Each row is a point on a landscape with many valleys, with its height.
From any point a ball rolls to the lowest of the 3 points nearest to it. It stops when none of these is lower. Distance is the straight distance between rows; heights are no part of it.
k_156: 8	-1	-10	-33	21	0	-9	8	-14	1	9	10	-26  height 651
k_273: 22	-13	19	-4	-3	-17	6	19	11	-16	12	-6	-16  height 429
k_815: 7	-2	3	33	-5	19	-12	-6	16	-7	-25	-16	12  height 40
k_285: 7	0	4	37	-9	17	-5	-8	17	-18	-27	-19	15  height 70
k_378: 21	-5	9	44	-9	16	16	-8	18	-24	-16	-31	18  height 154
k_964: -20	-9	14	21	-16	-7	5	-2	22	6	-19	1	0  height 79
k_800: -4	2	12	15	-16	0	-5	12	10	3	-10	2	-7  height 168
k_324: 34	-25	26	-25	32	-14	20	7	2	-35	23	-18	-3  height 251
k_747: -22	1	9	0	-20	-16	14	2	9	15	1	9	-5  height 759
k_891: -7	-7	-1	-65	22	-23	24	-3	-20	10	11	15	-4  height 745
k_434: 11	-10	11	-30	9	-24	4	17	3	-2	10	4	-19  height 749
k_674: -16	-5	-17	-57	22	-11	26	-7	-34	13	16	17	-5  height 742
k_894: 34	-10	20	-2	18	-6	12	14	-1	-33	23	-14	-12  height 136
k_842: 22	-3	13	38	-16	13	19	-4	12	-33	-4	-30	7  height 148
k_628: 8	1	-3	-15	9	-4	-11	21	-3	-1	8	6	-25  height 583
k_805: 34	-3	2	0	14	9	-7	13	1	-23	10	-6	-13  height 342
k_189: 4	-7	13	43	-2	10	12	-15	27	-14	-29	-23	16  height 112
k_864: 33	-15	13	-16	34	-5	5	6	1	-33	10	-10	-10  height 197
k_958: 17	5	5	48	-7	24	-11	-9	9	-21	-24	-25	26  height 115
k_135: 2	-1	2	28	-11	24	-28	-6	14	-9	-22	-16	19  height 74
k_862: -28	24	-33	1	-12	6	-3	-7	-32	29	14	17	11  height 768
k_922: -9	14	-30	-47	20	-4	28	-11	-47	28	27	16	-1  height 746
k_949: -20	9	-14	13	-15	11	-22	-6	-9	20	-11	11	3  height 170
k_66: 31	2	-6	11	15	20	-19	9	-6	-17	3	-9	-6  height 442
k_559: 33	4	4	32	-4	14	3	7	5	-23	1	-20	4  height 166
k_447: -2	-8	4	-47	1	-35	13	7	3	9	23	19	-11  height 739
k_917: 15	-11	20	21	-20	-3	8	4	25	-13	-8	-12	-2  height 83
k_723: -1	8	-10	4	-4	9	-27	5	0	5	-7	2	-6  height 328
k_648: -7	0	-26	-46	24	-7	0	-4	-27	14	16	17	-14  height 716
k_368: 2	5	6	35	2	28	-34	-8	11	-9	-35	-17	36  height 81
k_312: 3	6	-6	-6	-1	-2	-12	11	0	4	6	9	-20  height 511
k_223: -10	-2	-4	-53	9	-31	26	1	-17	20	22	24	-3  height 760
k_886: 18	11	-1	29	-5	22	-22	4	3	-20	-14	-13	6  height 149
k_759: -19	-8	9	21	-13	-3	1	-7	16	3	-17	0	-4  height 104
k_925: 32	-5	1	-9	32	5	-7	12	-12	-26	14	-5	-18  height 252
k_562: 36	-6	11	29	-8	5	12	12	7	-29	8	-24	1  height 50
k_247: -7	1	3	16	-13	4	-11	5	10	6	-8	4	-10  height 62
k_5: -27	-6	-1	26	-9	11	-13	-12	15	13	-26	9	9  height 133
k_783: 31	-6	19	25	-16	1	19	13	12	-30	11	-23	3  height 113
k_102: -11	13	-24	-12	-10	3	-14	7	-18	23	10	20	-7  height 781
k_947: -10	-6	4	-77	21	-36	30	-10	-13	13	17	17	8  height 775
k_202: 11	1	4	39	7	31	-18	-21	18	-15	-37	-21	43  height 109
k_96: 5	-15	5	-42	32	-13	-1	5	-7	-14	7	1	-20  height 688
k_146: -17	10	-1	-23	-15	-15	10	4	-9	21	15	20	-11  height 717
k_237: 38	-6	17	10	4	-3	12	12	9	-29	20	-21	-1  height 41
k_547: -32	11	-16	18	-2	13	-23	-23	3	26	-20	9	25  height 101
k_656: -18	18	-30	-35	5	-7	17	-6	-34	30	26	20	-7  height 752
k_424: -29	16	-20	-1	-17	-4	-3	1	-12	28	4	13	-5  height 758
k_515: -43	19	-26	11	-7	9	-3	-23	-21	29	0	13	21  height 773
k_356: -41	1	-12	19	-4	7	-10	-23	5	25	-15	12	21  height 111
k_194: -3	0	2	27	-3	20	-22	-15	19	-2	-28	-12	23  height 51
k_992: 1	-2	8	-13	-12	-11	2	14	10	6	5	8	-15  height 607
k_943: -8	1	-4	-51	14	-22	16	-3	-21	20	23	18	-8  height 747
k_176: -40	-3	0	15	-12	-7	5	-16	11	22	-12	15	0  height 163
k_281: -29	7	-1	-2	-17	-9	8	-3	-7	21	9	19	-7  height 743
k_161: -12	8	-3	22	-7	23	-36	-10	10	14	-25	1	22  height 46
k_446: 15	-4	10	9	-7	-2	-5	12	11	-10	4	-9	-13  height 264
k_587: -6	-3	8	-28	-8	-23	11	14	5	9	17	9	-13  height 665
k_353: -38	12	-11	2	-16	-10	11	-7	-14	20	7	15	-1  height 754

For each start below, name the point where the ball stops.
k_66 | k_815
k_943 | k_247
k_146 | k_247
k_949 | k_161
k_925 | k_237
k_842 | k_237
k_356 | k_161
k_368 | k_815
k_202 | k_815
k_515 | k_161

Call two points neighbours if one is among the 3 nearest of the other. Go from one point of each pair to the other, from neighbour to neighbour, staying as low as possible. Name the highest point that can't be avoided.
k_237, k_161 | k_378
k_917, k_237 | k_783
k_247, k_161 | k_5
k_161, k_815 | k_194
